The views of a scene show one set of named points, each view turned or mirrored, shifted and resized as a whole, with a little noise and some points left out.

Scene 1
View 1
fipa: 0, 21, -2, -25, 11, -3, -21, -7, 14, -13, -2, 11, -22, 3, -14, 10, 15, 5, -2, -11, 16, 20
Bot: -7, -1, 10, -38, 2, -24, -51, -18, 34, 7, -29, 24, -18, 9, -3, -7, 17, -17, 19, -14, 11, 50
tevu: 4, 54, -5, -30, 17, 24, -23, -13, -3, -32, 30, 6, -32, 2, -34, 10, 22, 8, -11, -2, 12, -2
zigi: -7, 18, -7, -27, 12, -9, -27, -10, 6, -19, 10, 21, -27, 3, -18, 5, 15, -1, -3, -9, 14, 7
Sovon: 5, 18, 5, -17, 11, -5, -18, 4, 32, -9, -17, 7, -9, 2, -11, 14, 10, 17, -2, -12, 20, 31
naf: -17, -17, -19, -22, 7, -31, 1, -19, -7, -12, 5, 10, -17, 7, -2, 16, 6, -12, -3, -24, 19, 0
vame: -4, -18, -10, -8, 14, -32, -9, 11, 26, -11, -14, 26, -12, 0, 1, 13, 2, 8, -6, -19, 19, 17
suro: -5, 5, -14, -10, 18, -16, -6, 3, 9, -21, 7, 23, -18, 2, -11, 15, 8, 9, -10, -15, 17, 2
dudel: -7, 13, -17, -18, 16, -10, -4, -10, -9, -25, 22, 15, -24, 3, -17, 17, 12, 2, -13, -15, 17, -12
kivo: -4, -9, -5, -6, 16, -28, -20, 14, 32, -13, -14, 34, -14, -1, -3, 11, 4, 11, -2, -16, 18, 22
dez: -11, -35, -14, -1, 13, -42, 5, 13, 26, -6, -19, 26, -7, 1, 11, 20, -3, 11, -9, -24, 23, 15
beso: -13, 8, -16, -23, 13, -13, -21, -16, -8, -23, 22, 23, -27, 4, -16, 5, 12, -8, -6, -14, 14, -8
View 2
tevu: -41, -26, -18, 10, -10, 11, 33, -15, -2, 4, -17, 23, -11, 13, 12, -24, 5, -28, 3, 35, 60, 2
naf: -10, -12, -13, -23, -1, -21, 20, 29, 22, -14, -7, 15, -6, 3, 20, 18, -24, 1, -8, 20, 16, -13
dez: 29, -17, -9, -3, 0, -31, 16, 37, 20, -14, -4, 0, 18, -11, 29, 18, -35, 8, -4, -12, 5, -4
dudel: -22, -23, -19, -9, -13, -11, 26, 2, 16, 3, -6, 19, -10, 15, 19, 1, -18, -11, -6, 24, 31, -5
Bot: -4, 5, 18, -3, 28, 4, 21, 60, 8, -40, -23, -10, 13, -33, 9, -9, 7, -3, 22, 22, 45, 1
beso: -26, -17, -8, -14, -11, -6, 29, 16, 23, -1, -4, 13, -7, 16, 17, -4, -11, -6, 1, 30, 35, -7
suro: -4, -23, -13, 1, -11, -12, 24, 12, 13, -2, -5, 11, 4, 5, 22, -1, -18, -6, -1, 9, 28, -1
kivo: 18, -18, 2, 12, 1, -12, 24, 33, 13, -13, -7, -7, 19, -12, 25, -3, -16, 0, 6, -1, 26, 3
vame: 17, -16, -3, 6, 0, -18, 21, 32, 15, -13, -7, -3, 17, -10, 25, 6, -23, 2, 2, -2, 19, 1
Sovon: 6, -16, -10, 23, 10, -1, 22, 15, -10, -23, -21, 8, 16, -23, 17, -7, -8, -15, 5, 3, 42, 4
zigi: -20, -18, -5, 1, -4, -1, 28, 18, 14, -7, -10, 9, -3, 2, 16, -12, -5, -10, 7, 27, 43, 1
fipa: -14, -14, -11, 7, 3, -2, 25, 15, 0, -16, -19, 11, 4, -11, 15, -10, -6, -14, 4, 18, 42, -1
View 3
zigi: -20, -14, -5, -7, -22, -24, -23, 23, -19, -11, 27, 3, 25, 1, 5, -1, -34, 16, 62, -19, -4, -12
Sovon: -18, -21, -2, 11, -12, -24, -16, 17, -8, -12, -40, -2, 38, 0, 21, 4, -45, -12, 21, -1, -12, -25
vame: -15, -10, -39, 14, 8, -23, -30, 14, -19, -16, -11, -17, 26, -8, 24, 22, -8, 33, 7, -5, -34, -7
naf: -5, 7, -39, -4, -15, -14, -18, 23, -24, -34, 38, -13, 45, -5, 30, 22, 23, 23, 46, -10, -13, 12
kivo: -22, -18, -29, 15, 5, -22, -36, 13, -16, -12, -20, -17, 21, -6, 19, 18, -30, 29, 7, -8, -32, -15
suro: -12, -14, -14, -1, -19, -31, -13, 19, -22, 4, 31, -6, 19, 3, 13, 11, -21, 26, 46, -32, -14, -15
tevu: -9, -27, 30, -13, -58, -37, 16, 21, -12, 18, 38, 18, 28, 18, 4, -11, -49, -14, 83, -39, 18, -28
fipa: -23, -17, 5, -5, -23, -23, -20, 22, -13, -4, -2, 9, 31, 6, 8, -5, -50, 0, 55, -15, -2, -18
dez: -10, -3, -57, 19, 13, -23, -26, 10, -22, -19, -13, -30, 31, -11, 38, 36, 18, 37, -12, -2, -42, -2
dudel: -3, -8, -11, -6, -34, -30, 6, 21, -22, 2, 50, -4, 28, 6, 22, 15, 0, 17, 59, -31, -5, -10
beso: -14, -7, -14, -8, -26, -25, -17, 22, -24, -9, 53, -3, 28, 2, 8, 5, -13, 26, 70, -27, -7, -6
View 4
suro: 6, -4, -2, 3, -4, 14, 35, -24, 14, 0, 28, -29, -26, -8, 10, 27, -26, 8, 3, -19, 3, 5
beso: 7, 17, -41, 30, -7, 37, 43, -11, 29, 1, 0, -35, -28, -27, 18, 26, -57, -18, -20, -43, 1, 32
fipa: -27, -2, 5, 15, 0, 29, 30, 0, 18, -20, 21, -4, -19, -31, 12, 18, -34, 2, 14, -5, 26, 6
Sovon: -40, -12, 33, 5, 8, 29, 19, 2, 10, -26, 32, 6, -17, -24, 2, 16, -19, 14, 37, 9, 29, -15
naf: 21, 22, -9, 12, -17, 23, 74, -53, 0, 7, 15, -21, -15, 5, 24, 21, -59, 14, 18, -19, 13, 25
dez: 26, -4, 48, -3, 1, 31, 53, -52, -26, 24, 41, -25, -17, 26, 6, 23, -28, 44, 48, -18, 3, -19
zigi: -16, 5, -15, 22, 0, 38, 29, -1, 23, -12, 11, -21, -22, -31, 14, 25, -42, -9, -5, -24, 12, 15
Bot: -41, 20, 38, 57, 19, 103, 34, 7, -18, -20, -8, 20, -16, -35, 26, 2, -56, 18, 56, -16, 38, -9
View 5
beso: -3, -18, 13, 0, 12, 3, -3, -11, -9, 23, 20, 17, -18, 5, 4, -8, -2, -9, 2, 24, 24, -18
zigi: -12, -17, 9, 3, 14, -1, 11, -19, 1, 22, 17, 7, -30, 1, 3, 1, -5, -16, -1, 19, 15, -13
tevu: -23, -30, 14, 8, 23, -16, 8, -33, 13, 56, -5, 10, -10, 5, 0, 31, 3, -4, 5, 12, 26, -18
fipa: -11, -13, 0, 4, 8, -10, 28, -12, 11, 22, 14, -3, -31, -7, -2, 6, -8, -21, -3, 15, 9, -7
Bot: -4, -10, -17, 4, 21, 2, 61, -32, 14, -2, 50, -19, -65, -16, 4, 3, -23, -50, -9, 35, -12, -15
dudel: -4, -18, 15, 0, 2, -4, -2, 1, -5, 27, 6, 17, -11, 3, -3, -8, 0, -1, 4, 14, 21, -11
suro: -8, -8, 6, 5, -2, -2, 2, 2, 0, 16, 7, 6, -28, -3, -4, -10, -6, -9, 0, 5, 14, 0
naf: 7, -12, 13, -5, -2, 3, 4, 12, -12, 9, 22, 17, -19, 2, -6, -24, -6, -8, 6, 23, 11, -13
kivo: -9, 3, -4, 9, -1, 5, 13, 4, 4, -8, 18, -7, -52, -11, -1, -17, -15, -25, -11, 2, 0, 8
Sovon: -12, -3, -10, 6, 2, -13, 40, -6, 23, 14, 8, -14, -42, -15, -8, 8, -15, -27, -6, 4, -2, 2
vame: -2, 4, -4, 7, -8, 5, 15, 12, 4, -9, 19, -3, -46, -9, -5, -27, -16, -23, -6, 4, -1, 4
View 6
Sovon: -5, -1, 12, 33, 12, -7, -17, 0, -11, -27, 6, 6, 38, 25, 13, 14, -14, -44, 5, -10, -10, -12
dudel: 13, 9, 2, 22, 2, -6, -6, 8, 8, -6, 19, -21, 17, 28, 21, -31, -7, 60, -1, -7, -2, -5
vame: 23, 9, 12, 32, -14, -13, -13, -13, -6, -9, -6, -15, 4, 15, 42, -43, -24, -13, 41, 7, -27, 2
Bot: 12, -8, 24, 52, 9, 28, 6, -2, 6, 15, 1, 32, -5, 13, 7, 2, 41, -90, -8, 7, 13, 9
kivo: 18, 9, 15, 32, -7, -5, -11, -19, -8, -11, -1, 4, 6, 19, 31, -24, -19, -41, 36, 12, -26, 0
tevu: -15, 8, 5, -4, 23, 1, 10, 9, 12, -16, 54, 9, 43, 45, -16, 13, -6, 63, -32, -4, 8, -23
suro: 14, 8, 7, 23, -4, -9, -8, -5, 0, -11, 10, -12, 15, 25, 27, -33, -16, 20, 18, -1, -14, -4
naf: 30, 6, 5, 50, -7, -1, -15, 15, 5, 6, -17, -32, -2, 12, 39, -51, 14, 24, 2, -13, 0, 13
fipa: -1, 4, 12, 29, 12, 2, -6, 3, 0, -13, 17, 4, 25, 28, 9, -3, 3, -6, -7, -7, 2, -9
beso: 14, 8, 9, 24, -3, 9, 7, 2, 14, 6, 22, -7, 4, 26, 13, -39, 10, 50, -5, 6, 3, 1
dez: 32, 5, 12, 54, -21, -17, -29, -6, -13, -14, -30, -30, 0, 9, 55, -49, -21, -34, 46, -6, -31, 10
zigi: 14, 13, 8, 15, 1, 6, 7, -11, 12, 1, 30, 7, 8, 31, 15, -29, -3, 24, 7, 13, -5, -3

Which points are out of place in each view (at most two, in the order of its rows)? Write none if all are in place.
view 1 => none
view 2 => none
view 3 => suro, fipa
view 4 => beso
view 5 => Bot, naf
view 6 => vame, zigi
